Each row is a point on a landscape with many valleys, with its height.
From any point a ball rolls to the lowest of the 2 points nearest to it. It stops when none of these is lower. Distance is the straight distance between rows; heights are no part of it.
K411: 103	114	118	144	147	89	160	136	103	80	124	144	101	108	115	117	145	149	94	132	101	124	103	124	153	120	108	166	193	99	135	95	138	124	105	146	168	127	127	121	108	116	137	86	102  height 5.17
K971: 125	131	124	135	99	109	99	105	175	122	142	152	114	117	145	131	136	118	176	139	90	141	137	117	140	145	143	128	127	151	115	151	113	167	157	149	105	106	126	167	165	136	141	115	126  height 5.91
K709: 115	113	123	141	101	139	156	140	107	143	79	129	115	118	87	132	129	104	152	124	192	141	98	120	149	111	110	128	117	82	178	129	128	99	84	137	122	113	147	100	116	132	148	178	106  height 3.22
K797: 134	133	157	130	99	128	144	143	103	161	99	115	108	144	96	124	144	112	177	126	151	144	110	120	155	137	117	133	110	95	173	154	137	131	95	130	114	140	154	136	129	128	144	178	102  height 3.68
K874: 142	140	103	198	135	142	149	98	143	160	199	138	151	147	172	156	77	131	112	132	142	124	190	146	139	141	159	101	105	141	95	112	160	129	142	178	154	89	88	102	115	95	67	126	145  height 4.95
K177: 153	149	114	107	153	103	155	141	109	175	141	138	100	152	111	149	104	198	152	122	171	56	121	146	161	176	96	105	111	129	111	139	132	147	122	142	113	128	138	154	143	100	117	131	113  height 3.05
K10: 127	142	129	191	128	126	138	114	129	142	175	128	142	148	153	131	86	123	139	141	98	163	161	141	142	149	170	135	131	136	139	118	131	117	129	207	145	96	83	134	131	99	63	146	143  height 4.68
K125: 146	134	140	122	180	97	147	108	112	92	119	101	108	148	131	107	119	142	137	138	116	89	89	139	186	141	110	124	128	103	113	142	148	162	146	132	169	140	156	145	88	140	136	137	140  height 8.23
K222: 138	113	142	83	106	123	99	166	156	141	107	146	109	92	148	129	163	95	183	109	123	123	123	115	100	100	96	108	83	135	143	144	86	196	129	145	115	96	149	133	146	119	182	152	132  height 6.39
K302: 93	139	117	110	164	146	133	147	105	107	148	150	172	93	143	97	142	134	125	172	104	107	113	112	106	78	116	109	127	110	120	120	103	139	131	86	116	182	165	122	122	131	134	120	167  height 4.21
K463: 146	146	94	157	164	166	137	108	135	99	139	144	139	131	127	116	135	160	128	158	118	87	117	133	131	130	136	108	145	111	98	123	168	145	158	140	145	158	169	134	89	104	115	111	123  height 3.17
K146: 135	111	141	140	96	85	102	116	155	136	143	139	108	133	134	115	124	128	217	129	98	98	121	112	159	152	108	128	125	149	121	155	111	174	138	149	136	82	141	173	161	120	160	141	123  height 5.65
K65: 127	136	99	118	120	105	145	87	130	137	164	118	125	152	147	142	85	154	108	200	146	135	164	176	143	132	102	131	112	142	89	118	153	156	98	138	117	137	138	116	141	161	125	137	125  height 6.52
K216: 144	129	125	133	156	107	164	119	153	92	132	121	86	139	126	127	149	145	70	108	113	124	96	137	155	128	120	147	190	115	136	103	150	115	152	153	184	130	144	140	88	115	131	100	86  height 5.27
K673: 144	105	149	127	119	105	124	141	117	121	151	136	131	120	126	99	141	153	188	97	92	60	109	91	161	151	116	119	121	140	119	187	108	167	139	131	160	88	163	155	137	124	155	130	118  height 5.32
K271: 143	136	153	145	182	91	124	105	108	110	140	101	110	117	158	106	115	163	141	117	107	85	102	125	184	149	100	133	145	102	83	148	147	142	147	105	185	108	174	147	124	141	151	94	143  height 8.32
K575: 122	114	67	117	114	145	136	84	144	110	128	146	137	123	82	140	113	92	85	161	164	174	158	126	100	73	134	77	100	150	139	106	93	119	102	124	77	178	135	114	118	168	131	131	153  height 2.36
K895: 121	107	162	96	109	113	99	130	148	143	101	135	116	119	142	110	173	87	181	119	107	144	115	104	101	111	115	135	76	104	147	126	112	169	145	135	144	118	175	142	126	148	182	151	120  height 6.65
K791: 134	141	131	110	179	128	114	153	131	108	106	136	124	94	115	137	156	132	125	100	96	114	84	67	148	161	99	148	157	108	78	122	116	125	155	134	133	100	162	168	125	111	122	86	118  height 5.24
K291: 137	147	139	108	122	157	123	145	119	121	81	121	126	139	81	119	148	112	96	120	139	148	99	130	103	128	152	115	135	103	149	127	133	76	135	125	152	116	103	160	125	138	163	149	122  height 5.88
K708: 137	140	104	104	119	95	139	81	136	140	142	104	133	140	123	135	94	120	137	154	172	191	143	160	136	87	102	120	99	142	102	118	149	141	101	146	108	128	125	89	117	160	132	157	129  height 6.36
K4: 85	137	102	129	159	166	154	159	110	165	151	146	153	128	130	113	127	191	182	154	151	78	107	149	99	121	155	120	150	133	106	135	81	144	114	98	117	135	134	127	165	77	134	122	147  height 4.96
K919: 145	140	174	106	127	101	103	96	140	136	113	116	127	144	129	122	136	123	101	126	144	178	131	145	128	85	155	144	133	153	97	122	148	113	114	99	108	156	81	124	150	168	126	146	119  height 6.07
K321: 150	124	187	169	90	145	100	141	112	128	122	109	135	103	167	118	155	106	131	87	88	127	135	94	140	106	102	170	110	112	192	155	131	137	128	135	153	129	150	110	136	136	173	155	120  height 3.24
K330: 93	121	133	179	105	119	102	170	126	111	159	145	156	132	137	122	156	133	128	120	120	159	119	138	101	126	165	138	137	131	141	121	119	116	137	111	106	155	124	137	144	102	127	128	131  height 6.28
K543: 81	69	150	125	171	144	138	137	127	117	155	151	137	157	142	112	142	142	112	151	117	146	135	164	113	129	191	117	146	107	94	96	115	96	150	79	117	168	128	115	140	109	100	119	131  height 4.02
K994: 90	115	144	139	123	151	138	135	118	157	154	116	185	133	140	116	141	118	140	143	121	107	137	101	125	110	151	149	108	140	146	113	137	125	96	121	119	185	91	94	135	112	138	169	153  height 2.29
K576: 149	137	130	122	136	126	150	121	134	108	94	116	87	136	123	101	124	138	80	64	89	147	108	110	115	125	105	172	187	119	149	109	126	83	171	135	179	101	143	136	93	117	118	78	103  height 5.41
K740: 136	130	140	97	116	89	114	94	134	131	128	122	144	147	112	124	109	118	124	158	184	166	137	162	132	64	156	109	108	150	96	126	144	141	113	105	106	161	105	95	130	157	123	153	130  height 6.22
K686: 186	135	135	142	137	111	119	67	157	99	119	84	91	178	134	132	106	137	113	93	142	117	115	151	142	163	114	121	159	135	141	148	165	129	151	135	181	124	134	139	114	126	154	126	112  height 0.85
K406: 150	90	141	98	99	140	76	84	115	114	151	155	152	121	112	129	121	130	111	160	124	126	181	136	108	93	174	86	92	165	134	124	105	132	140	88	85	153	114	114	149	171	156	150	129  height 7.10
K720: 166	77	167	144	133	119	114	128	159	142	170	118	88	155	150	139	128	152	88	71	107	80	122	149	192	172	139	103	110	129	83	107	158	140	154	121	141	113	121	163	106	116	132	108	123  height 3.64
K143: 139	90	188	87	119	126	67	148	127	125	148	165	136	112	119	145	150	124	141	168	119	103	158	148	116	102	161	95	81	174	141	150	74	155	139	105	97	148	126	135	156	144	178	174	123  height 7.39
K511: 161	118	114	132	100	121	121	108	108	187	156	135	96	156	137	135	79	184	145	148	121	81	170	161	156	191	120	139	115	153	96	138	136	147	121	147	131	94	110	123	152	127	146	106	98  height 5.68
K197: 113	131	142	145	95	127	127	177	107	160	128	143	139	116	125	114	159	130	160	107	106	83	102	81	131	155	95	134	102	113	153	156	109	140	138	146	141	98	150	153	140	112	179	120	121  height 4.92
K922: 113	94	179	127	148	141	119	125	138	160	144	131	133	157	142	135	138	139	121	137	101	149	135	156	128	154	178	140	133	129	88	95	126	106	147	108	95	126	100	154	144	139	109	127	134  height 4.32
K356: 119	94	105	78	126	122	112	150	129	111	122	182	132	129	104	134	138	143	122	147	156	125	143	139	94	97	174	95	118	138	122	113	100	103	115	75	92	190	116	102	154	134	106	130	112  height 7.21
K491: 130	115	149	145	74	107	132	113	112	191	164	112	124	137	135	132	83	144	120	142	107	166	176	148	138	153	129	181	113	154	88	124	134	100	116	169	131	69	111	127	159	147	124	123	111  height 5.01
K26: 139	114	132	164	113	96	149	90	128	124	138	83	134	161	124	138	106	136	129	76	181	112	138	142	136	152	123	115	138	130	118	117	185	107	118	139	178	107	96	86	106	103	113	121	109  height 1.58
K832: 126	131	114	99	172	160	146	138	136	141	156	146	140	84	159	131	161	143	146	110	110	93	86	86	162	172	119	148	138	113	59	124	107	141	171	125	112	83	160	155	136	109	132	84	125  height 5.46
K414: 141	125	157	138	107	131	100	116	137	117	95	76	95	136	121	140	133	89	152	84	126	165	116	113	122	164	104	164	129	125	153	129	123	110	120	144	142	105	104	134	138	129	179	158	122  height 2.98
K639: 104	136	109	166	121	149	161	134	147	164	160	138	166	144	114	155	110	143	97	158	171	154	143	139	113	128	150	123	108	148	85	104	157	93	104	136	119	138	67	82	128	115	128	136	121  height 3.07
K93: 134	122	93	76	104	116	116	141	129	115	124	159	139	130	138	129	114	160	146	150	151	133	146	151	78	100	129	100	117	157	116	134	97	149	107	83	69	145	123	108	157	152	118	127	131  height 7.07
K478: 153	110	141	162	150	114	134	113	150	123	181	115	121	158	145	135	136	136	54	75	113	94	128	149	174	157	154	108	137	143	119	116	155	135	163	139	147	112	114	165	102	115	93	107	120  height 3.27
K443: 156	127	103	141	109	129	121	121	126	112	86	133	110	143	107	147	114	134	116	85	163	163	115	103	104	132	126	139	139	124	133	96	167	87	94	142	137	114	82	84	125	136	102	136	88  height 2.55
K622: 99	107	94	144	132	152	161	99	164	136	162	133	149	137	98	162	106	120	121	159	177	144	157	135	116	103	132	120	123	163	61	86	148	107	98	112	115	173	86	84	110	135	119	142	138  height 3.31
K337: 156	191	113	111	136	145	114	95	151	128	103	109	117	122	129	125	133	99	129	124	87	144	118	108	119	140	139	120	157	128	134	155	133	117	175	128	141	129	157	176	137	142	140	91	127  height 3.09
K361: 161	116	117	148	102	113	118	75	143	121	123	106	128	154	148	144	92	158	113	92	147	143	150	122	132	151	123	137	114	152	108	111	175	114	129	143	124	103	103	79	112	146	118	126	92  height 2.08
K367: 127	133	104	71	76	127	130	145	96	165	131	138	129	143	126	133	109	157	158	161	145	121	139	155	110	125	110	121	99	149	142	133	79	138	82	102	92	106	116	117	156	154	147	129	122  height 6.89
K311: 111	168	122	99	170	107	139	135	145	133	131	146	115	120	148	129	131	128	129	127	128	116	84	123	154	111	108	158	153	124	92	112	107	133	163	116	111	170	166	148	119	133	98	111	127  height 5.78
K693: 103	116	152	96	151	126	132	177	118	162	114	143	126	139	126	115	127	116	187	153	104	110	100	120	147	112	96	135	85	129	156	152	87	174	112	142	84	156	143	111	98	120	147	178	149  height 7.81
K305: 87	127	120	148	110	145	143	139	115	123	138	145	186	128	110	126	157	114	117	137	163	126	136	107	98	93	158	101	106	120	164	129	133	107	97	97	130	188	86	97	145	115	134	158	144  height 1.81
K912: 91	75	172	108	128	114	121	141	111	123	111	114	128	115	146	124	162	102	134	138	122	127	109	131	131	72	115	121	127	95	183	118	111	140	84	100	122	166	171	106	134	151	146	161	128  height 4.39
K496: 117	134	133	138	115	136	148	144	94	179	96	124	114	144	115	123	132	148	188	151	150	80	118	102	161	171	112	120	124	108	159	171	131	144	86	147	93	141	148	126	136	103	136	155	128  height 4.18
K530: 113	162	114	121	150	137	135	114	141	106	115	98	147	123	134	112	160	135	99	123	85	127	112	124	109	128	141	137	185	122	149	135	127	122	151	120	154	128	149	171	128	133	125	88	137  height 2.74
K602: 103	100	191	81	140	117	114	153	91	110	91	119	123	110	135	111	154	112	103	133	89	118	114	122	131	86	126	125	149	85	155	113	123	119	91	88	155	136	146	117	128	167	157	132	133  height 4.11
K848: 105	118	145	92	129	128	151	193	87	166	120	137	145	90	142	124	147	127	172	113	107	72	109	65	114	161	61	115	104	116	129	159	84	144	122	130	166	84	190	124	129	121	175	121	131  height 5.30
K527: 138	128	81	151	87	147	109	109	151	125	163	160	117	113	135	150	119	148	120	122	122	131	164	160	133	142	146	126	137	181	111	137	128	140	188	135	69	111	121	115	112	127	88	95	110  height 4.19
K891: 129	185	106	138	130	112	150	73	130	103	120	87	150	138	138	107	131	115	144	117	146	110	132	134	131	124	119	149	151	135	176	135	152	130	137	131	163	154	97	143	123	134	113	135	152  height 1.91
K879: 152	156	162	146	132	142	149	126	145	123	119	102	107	161	145	137	123	110	78	71	107	176	136	154	101	136	140	135	146	155	126	113	124	107	169	139	104	105	125	162	94	129	44	110	137  height 5.49
K464: 154	110	116	134	67	128	134	107	93	203	180	132	97	144	151	134	56	162	113	145	97	121	182	151	148	179	102	174	108	149	85	143	127	108	126	167	145	62	131	105	153	122	139	109	99  height 5.34
K370: 108	109	136	147	111	126	110	145	122	85	122	132	153	121	115	118	171	124	94	115	120	164	102	124	100	89	148	126	148	122	172	118	120	108	136	125	117	153	147	111	117	121	144	128	114  height 6.42
K372: 125	130	137	70	137	93	120	182	116	128	98	131	108	98	125	129	140	85	154	111	114	115	83	52	100	151	55	110	94	93	134	151	95	135	141	127	156	109	192	123	125	130	161	122	140  height 5.64
K324: 109	138	146	176	142	175	136	153	81	134	149	134	182	110	120	110	139	168	176	143	109	113	130	120	123	158	151	153	122	101	140	127	142	131	136	137	133	123	148	156	134	97	102	144	133  height 3.75
K540: 147	118	159	103	99	94	98	151	149	146	119	138	97	115	124	120	118	108	235	102	115	101	137	95	138	128	70	134	100	161	148	175	84	200	124	127	128	70	154	142	157	115	176	153	128  height 6.02
K109: 166	160	87	147	112	156	133	101	137	153	141	140	114	147	147	151	104	163	155	167	132	111	140	154	141	173	123	97	107	126	97	139	152	133	145	152	120	100	127	141	145	119	144	123	111  height 5.98
K723: 105	116	143	113	153	121	126	186	122	93	106	149	140	86	105	128	168	133	129	123	107	118	90	58	132	132	84	152	164	123	113	153	127	143	108	130	146	102	180	152	113	117	124	103	103  height 5.02
K858: 132	127	187	97	140	127	104	130	147	113	70	99	96	145	139	102	143	101	131	94	82	147	107	118	111	140	113	182	140	117	145	136	124	102	145	105	147	128	114	163	136	149	174	130	140  height 3.47
K61: 130	118	142	121	132	145	140	126	133	108	110	81	153	150	123	116	135	104	83	90	136	169	146	134	65	113	183	130	149	150	154	121	135	87	100	131	122	113	63	111	118	128	86	134	142  height 5.89
K889: 71	72	150	110	161	96	127	156	132	118	120	142	133	116	157	115	155	140	173	157	97	119	91	117	133	109	98	135	141	122	150	147	105	158	100	110	107	149	192	113	139	149	140	130	129  height 4.69
K317: 102	120	78	101	140	123	141	157	115	92	112	175	117	113	103	126	129	121	110	155	153	108	121	92	109	82	164	118	118	111	151	89	90	99	120	103	127	188	119	114	157	118	89	117	142  height 7.30
K552: 142	151	86	94	86	100	135	113	94	148	137	116	115	152	139	122	87	159	136	175	129	131	154	149	120	137	93	142	94	134	106	142	130	139	107	132	113	100	145	117	166	171	140	129	124  height 6.69
K303: 121	141	123	141	153	124	146	113	102	89	113	141	144	99	117	96	131	170	137	167	109	127	118	127	127	102	120	131	157	104	110	134	161	157	131	119	154	144	190	120	80	141	130	98	127  height 2.83
K983: 108	109	109	133	122	135	119	116	150	89	132	143	145	119	88	115	125	98	122	151	146	159	146	123	89	77	146	92	116	159	147	128	91	123	122	99	83	210	151	118	106	148	136	165	153  height 2.89
K778: 134	120	118	127	129	159	146	145	132	127	64	136	119	112	78	144	125	80	116	142	177	139	100	105	142	89	124	120	117	91	188	125	105	86	60	130	139	136	99	85	135	152	140	187	124  height 2.79
K239: 108	129	165	87	139	128	117	161	128	140	128	162	141	129	109	143	146	124	156	174	129	119	124	129	129	121	138	120	101	148	134	144	84	157	104	108	75	180	122	129	139	141	153	170	137  height 7.63
K413: 146	140	116	140	169	145	143	105	165	127	158	105	120	145	157	160	134	116	36	89	149	124	143	160	140	151	140	112	165	135	140	100	166	114	160	155	158	112	97	127	85	98	82	85	120  height 2.93
K9: 148	180	135	124	154	106	133	139	99	166	133	133	115	128	114	145	105	158	175	112	149	93	103	105	147	195	87	128	103	113	89	134	107	123	137	122	120	126	146	180	160	99	133	130	128  height 3.56
K610: 140	151	146	117	105	133	92	165	132	154	124	142	146	120	142	148	152	111	151	93	88	118	118	62	105	168	117	137	83	121	129	133	105	132	141	125	128	124	118	169	166	126	156	128	141  height 4.51
K956: 104	121	145	139	104	147	161	117	126	96	105	80	163	135	128	96	160	90	135	135	156	159	156	134	119	63	154	143	163	100	153	147	172	126	103	92	181	149	91	80	126	98	124	141	137  height 2.54
K104: 148	102	148	106	98	144	90	103	120	128	119	125	160	112	102	147	135	106	102	134	145	144	147	122	118	84	170	92	78	129	143	116	119	113	111	125	108	131	96	113	133	157	176	166	125  height 6.86
K684: 192	148	128	127	143	120	100	83	164	128	112	115	71	152	155	151	105	133	96	121	146	110	130	147	155	156	113	93	136	131	105	124	175	141	157	132	149	123	160	141	111	139	136	103	95  height 1.54
K611: 117	129	166	159	109	125	112	125	110	148	131	96	153	119	173	103	126	103	151	110	123	123	135	109	140	102	139	169	107	119	165	115	141	101	113	119	151	155	106	95	131	131	143	162	146  height 2.72
K262: 137	140	123	152	115	166	150	88	151	167	202	138	138	121	180	166	77	115	104	154	106	156	205	168	164	137	143	126	105	165	97	111	170	123	142	152	131	101	96	82	124	124	73	117	131  height 5.16
K254: 149	142	152	129	149	149	164	133	110	113	98	82	115	165	143	106	117	112	74	71	126	161	146	169	74	113	167	125	149	146	145	124	112	80	143	127	143	90	100	145	105	123	56	131	165  height 5.70
K138: 90	131	108	138	133	161	170	163	96	197	120	144	145	135	110	109	132	162	177	157	152	63	128	124	132	122	134	113	129	127	153	149	105	148	83	124	86	163	127	112	157	83	143	154	148  height 4.63
K421: 116	103	88	136	87	135	109	145	118	127	94	159	133	132	99	130	122	157	136	117	176	126	123	126	106	114	135	138	117	125	132	108	140	104	87	125	105	111	89	95	125	131	102	132	113  height 2.17
K375: 107	108	121	141	144	139	126	137	109	83	124	151	168	110	67	111	143	91	87	148	171	116	150	110	92	64	151	78	120	125	151	145	98	102	120	73	133	215	120	102	129	129	136	156	169  height 2.38
K106: 134	160	142	139	142	137	134	127	156	145	162	86	134	144	153	165	109	119	59	137	157	171	184	199	104	138	140	136	159	165	128	108	165	122	122	124	152	102	74	145	132	129	87	117	122  height 2.28
K986: 139	129	113	121	160	148	171	157	109	115	89	104	105	140	132	94	117	146	77	92	109	153	134	157	76	131	125	164	184	120	158	121	138	84	158	132	166	100	111	134	92	102	86	89	137  height 5.55
K157: 116	119	128	80	140	130	111	192	125	95	109	165	131	64	112	136	157	118	131	151	98	132	97	77	93	92	110	117	133	105	139	151	93	151	121	142	130	145	191	118	105	134	141	124	107  height 4.74
K745: 130	146	135	103	153	163	144	161	97	120	82	103	121	120	109	94	133	120	94	96	118	142	113	135	95	143	130	149	156	103	163	138	118	55	141	105	174	110	102	151	122	123	143	133	148  height 5.71
K712: 113	147	104	166	121	165	149	132	137	111	99	114	171	127	90	127	131	96	99	127	171	130	114	115	110	89	139	118	131	115	164	143	136	93	85	130	147	136	83	86	125	137	142	163	143  height 2.31
K734: 131	101	97	156	124	102	129	111	140	90	128	114	135	138	119	134	139	133	129	115	190	96	117	145	134	105	125	110	155	115	121	118	181	151	130	147	162	139	116	102	101	98	91	110	117  height 1.96
K615: 92	120	215	110	139	122	123	146	97	131	97	96	125	127	150	106	155	107	133	106	78	124	102	107	134	130	107	173	138	95	142	119	131	114	106	89	158	124	138	149	135	158	154	131	154  height 3.82
K300: 151	123	156	134	109	145	102	122	131	119	122	114	120	144	111	132	138	101	76	104	102	200	147	140	84	114	192	112	125	154	152	123	99	121	158	143	86	106	116	164	115	135	87	107	135  height 5.18
K704: 125	164	115	143	142	112	121	119	100	89	122	93	150	110	136	90	147	127	120	98	103	99	125	115	138	120	103	149	170	113	183	157	135	144	128	115	165	124	136	156	123	137	142	115	146  height 2.35
K814: 136	165	150	100	133	111	111	127	157	135	105	139	108	136	141	121	135	117	110	113	133	158	92	129	131	99	138	142	153	128	94	113	134	110	142	101	112	164	131	141	126	137	117	121	122  height 5.92
K676: 73	121	124	110	180	123	158	101	124	124	135	132	164	122	170	86	144	144	137	154	113	125	117	121	118	98	132	141	132	99	104	102	124	142	135	85	144	188	137	109	141	136	118	102	169  height 4.01
K192: 91	110	88	129	169	106	166	133	116	88	137	162	83	117	125	135	129	153	121	188	111	129	107	110	155	97	131	149	181	96	122	89	118	129	122	146	160	151	173	120	135	104	112	121	115  height 5.04
K729: 154	98	132	161	74	142	81	172	112	147	85	135	127	105	114	144	126	126	151	76	159	131	115	108	112	121	117	133	86	119	160	128	125	91	96	126	104	95	100	108	138	129	146	151	126  height 1.45
K444: 132	120	148	134	132	163	135	129	137	111	106	66	166	118	128	121	134	109	110	67	130	171	144	137	89	96	167	142	136	163	181	141	132	81	90	149	126	83	67	99	107	117	138	179	122  height 6.08
K906: 155	82	121	118	104	112	137	135	152	161	167	154	89	154	118	164	121	172	82	93	149	65	130	167	181	175	122	115	121	155	90	111	142	132	124	129	119	105	106	146	116	111	131	89	86  height 3.84
K626: 95	135	100	100	157	151	142	188	117	102	134	173	165	77	108	137	146	146	129	167	109	111	107	98	105	107	111	114	119	117	130	142	76	142	140	117	117	147	187	137	119	125	147	132	139  height 4.47
K935: 168	135	117	152	74	142	107	115	144	141	146	141	99	124	166	143	96	128	110	115	123	174	175	171	126	127	142	123	120	170	97	127	152	130	165	157	93	67	121	115	122	128	82	91	107  height 4.50
K768: 141	130	59	157	106	154	112	113	143	103	130	143	152	113	86	144	119	134	95	146	151	123	149	139	102	144	146	128	123	156	114	120	145	121	145	147	91	139	108	116	89	147	93	87	120  height 3.85
K926: 173	117	65	91	109	126	116	110	146	114	136	158	84	114	111	156	122	129	119	141	140	86	137	152	163	163	132	97	111	143	59	141	133	178	149	141	95	82	121	132	117	142	158	99	106  height 2.80
K587: 124	148	132	75	122	91	121	158	115	118	77	107	82	133	116	132	128	79	134	97	126	141	93	82	113	141	74	112	106	85	145	128	87	107	124	123	131	132	155	142	141	141	161	138	140  height 5.90
K554: 103	111	55	147	125	155	143	92	166	124	146	150	130	115	120	153	103	89	92	147	181	136	171	149	115	113	128	109	147	154	70	94	132	109	134	106	98	188	112	88	113	121	101	89	150  height 3.54
K480: 135	192	95	110	106	140	114	104	122	144	116	121	111	123	135	137	107	87	139	147	115	143	131	113	133	164	137	111	93	107	125	134	107	108	163	138	132	120	118	168	156	160	167	121	155  height 3.57
K957: 82	103	117	107	172	77	165	157	114	90	134	157	117	124	130	123	136	148	160	160	113	116	79	99	161	125	99	139	165	106	146	122	114	155	109	124	126	149	178	113	124	120	105	132	116  height 4.90
K465: 120	128	72	162	119	188	105	132	141	121	114	161	155	100	96	114	128	117	98	139	130	123	120	124	88	110	162	116	111	121	131	117	122	98	150	134	95	131	132	144	110	152	103	101	152  height 4.12
K287: 157	169	121	125	125	89	127	79	143	113	114	94	115	158	121	126	119	133	133	118	154	146	125	148	137	142	101	134	142	148	157	140	154	133	121	139	144	136	121	151	139	158	119	131	124  height 1.50
K517: 152	129	145	142	84	136	79	90	144	135	134	129	126	113	135	134	98	111	107	134	93	201	179	146	115	112	185	136	121	159	130	129	129	120	144	138	90	99	107	139	141	162	80	97	125  height 4.84
K374: 115	133	175	175	129	135	122	163	97	154	151	134	145	126	134	114	122	154	178	113	79	137	132	113	128	163	140	159	116	124	130	130	120	142	147	151	129	94	135	183	148	92	80	145	146  height 4.10
K365: 119	136	160	153	140	108	104	135	92	103	125	122	124	102	154	100	119	149	181	127	74	131	117	106	146	158	95	151	147	113	106	148	140	124	139	114	176	77	180	151	127	147	142	97	142  height 8.42
K196: 122	148	129	129	172	164	146	114	175	133	163	85	127	125	175	178	105	88	41	129	157	154	203	187	108	144	135	110	164	173	147	111	150	129	137	131	133	99	94	111	86	100	67	99	126  height 2.60
K538: 108	136	115	177	128	111	96	136	159	118	172	149	139	125	145	143	131	142	148	155	97	152	139	142	125	161	161	129	149	149	112	137	109	144	146	142	94	132	131	155	162	96	120	118	132  height 6.12
K270: 115	131	178	189	134	103	120	130	123	143	155	144	141	141	160	112	103	132	145	109	73	158	144	118	135	136	138	165	135	129	156	118	114	118	140	162	152	109	115	161	143	112	53	132	151  height 4.41
K582: 165	113	158	109	75	115	83	138	127	134	88	121	109	124	118	154	124	104	146	91	143	163	132	100	110	152	92	139	85	135	127	130	124	120	99	123	117	115	110	122	157	139	179	156	119  height 2.34
K897: 190	151	83	121	135	136	109	67	164	113	114	131	93	122	125	148	100	109	101	152	139	120	146	142	167	148	123	82	131	143	79	132	168	166	141	161	120	130	143	131	97	145	148	107	121  height 2.16
K514: 135	168	122	99	100	157	94	154	120	156	127	158	139	98	132	148	140	96	122	145	92	131	151	111	124	149	156	128	82	136	106	128	102	126	145	130	95	114	94	159	162	143	154	127	139  height 4.05
K826: 96	132	107	162	137	109	167	118	89	77	142	123	156	98	119	88	150	139	144	170	135	125	136	135	141	94	113	132	159	99	142	158	157	184	112	100	149	157	159	98	105	110	122	112	136  height 2.53
K498: 130	165	108	70	140	95	140	120	145	126	94	136	105	143	105	144	145	79	127	126	126	137	97	91	142	165	89	124	120	103	134	131	92	157	134	162	123	131	120	141	123	139	153	134	116  height 6.15
K640: 131	153	106	164	164	160	123	134	116	109	153	128	153	111	118	134	133	175	153	148	138	80	117	138	136	159	135	135	129	102	116	120	157	142	139	136	137	131	137	161	125	95	83	127	129  height 3.46
K526: 91	115	125	173	108	118	161	133	110	116	134	112	144	125	123	109	155	116	154	139	172	120	130	144	126	97	132	138	160	95	129	142	166	144	108	115	153	154	124	83	127	94	116	122	136  height 2.25
K769: 111	155	98	160	130	144	163	124	137	154	126	123	149	140	86	148	122	126	105	144	172	115	112	118	138	134	121	132	127	129	129	123	154	90	94	163	134	144	92	99	103	121	143	159	127  height 2.73
K213: 151	91	156	141	108	160	91	130	104	120	99	109	146	105	120	117	157	112	96	103	136	151	122	125	106	64	158	94	116	93	189	128	125	112	116	128	140	126	140	109	151	133	167	153	125  height 6.61
K977: 150	162	122	127	113	114	127	100	165	117	129	62	131	130	124	139	112	136	119	116	164	159	163	194	101	119	133	150	165	173	150	132	173	114	118	131	160	103	83	143	139	139	114	126	122  height 1.95
K312: 150	104	138	116	167	80	139	116	105	120	132	98	92	167	117	104	104	127	160	120	128	103	85	132	196	154	104	114	101	112	136	152	126	162	146	149	121	135	138	114	78	134	132	160	133  height 8.13
K783: 130	120	107	135	121	95	148	142	131	147	146	156	98	155	106	154	126	173	123	101	158	85	105	131	163	158	102	112	135	125	113	107	135	125	117	154	120	128	124	140	132	105	122	117	98  height 3.48
K780: 134	119	131	114	158	123	130	126	121	119	113	124	128	145	127	98	124	102	177	150	101	128	91	104	154	126	78	122	95	109	171	151	124	174	136	151	109	137	162	99	80	139	146	171	145  height 7.97
K503: 121	121	157	111	105	128	130	121	137	183	146	130	101	147	144	156	110	132	136	145	108	154	158	176	145	173	134	147	110	149	88	101	141	133	128	120	95	99	114	157	157	155	123	119	128  height 4.65
K570: 89	110	114	148	166	147	147	106	162	128	156	136	147	139	166	116	137	125	116	150	139	143	145	156	122	123	160	124	146	123	92	98	134	129	159	91	118	184	129	114	145	88	105	95	151  height 3.81
K633: 128	136	106	100	178	149	143	131	158	148	149	168	111	112	163	146	141	148	141	134	122	90	86	130	173	152	119	131	149	125	65	121	115	143	165	118	97	134	149	139	135	109	111	100	105  height 5.63

For each start below, name the point where the ball stops.
K720 => K686
K745 => K729
K610 => K686
K367 => K570
K311 => K570
K889 => K729
K511 => K570
K498 => K686
K61 => K768

Call two points neighbours if one is among the 2 nearest of the other. Go from one point of each pair to the other, from neighbour to neighbour, staying as low as possible. Name the highest point that can't be avoided.
K26, K729 => K443
K575, K305 => K983
K526, K305 => K956
K177, K686 => K906
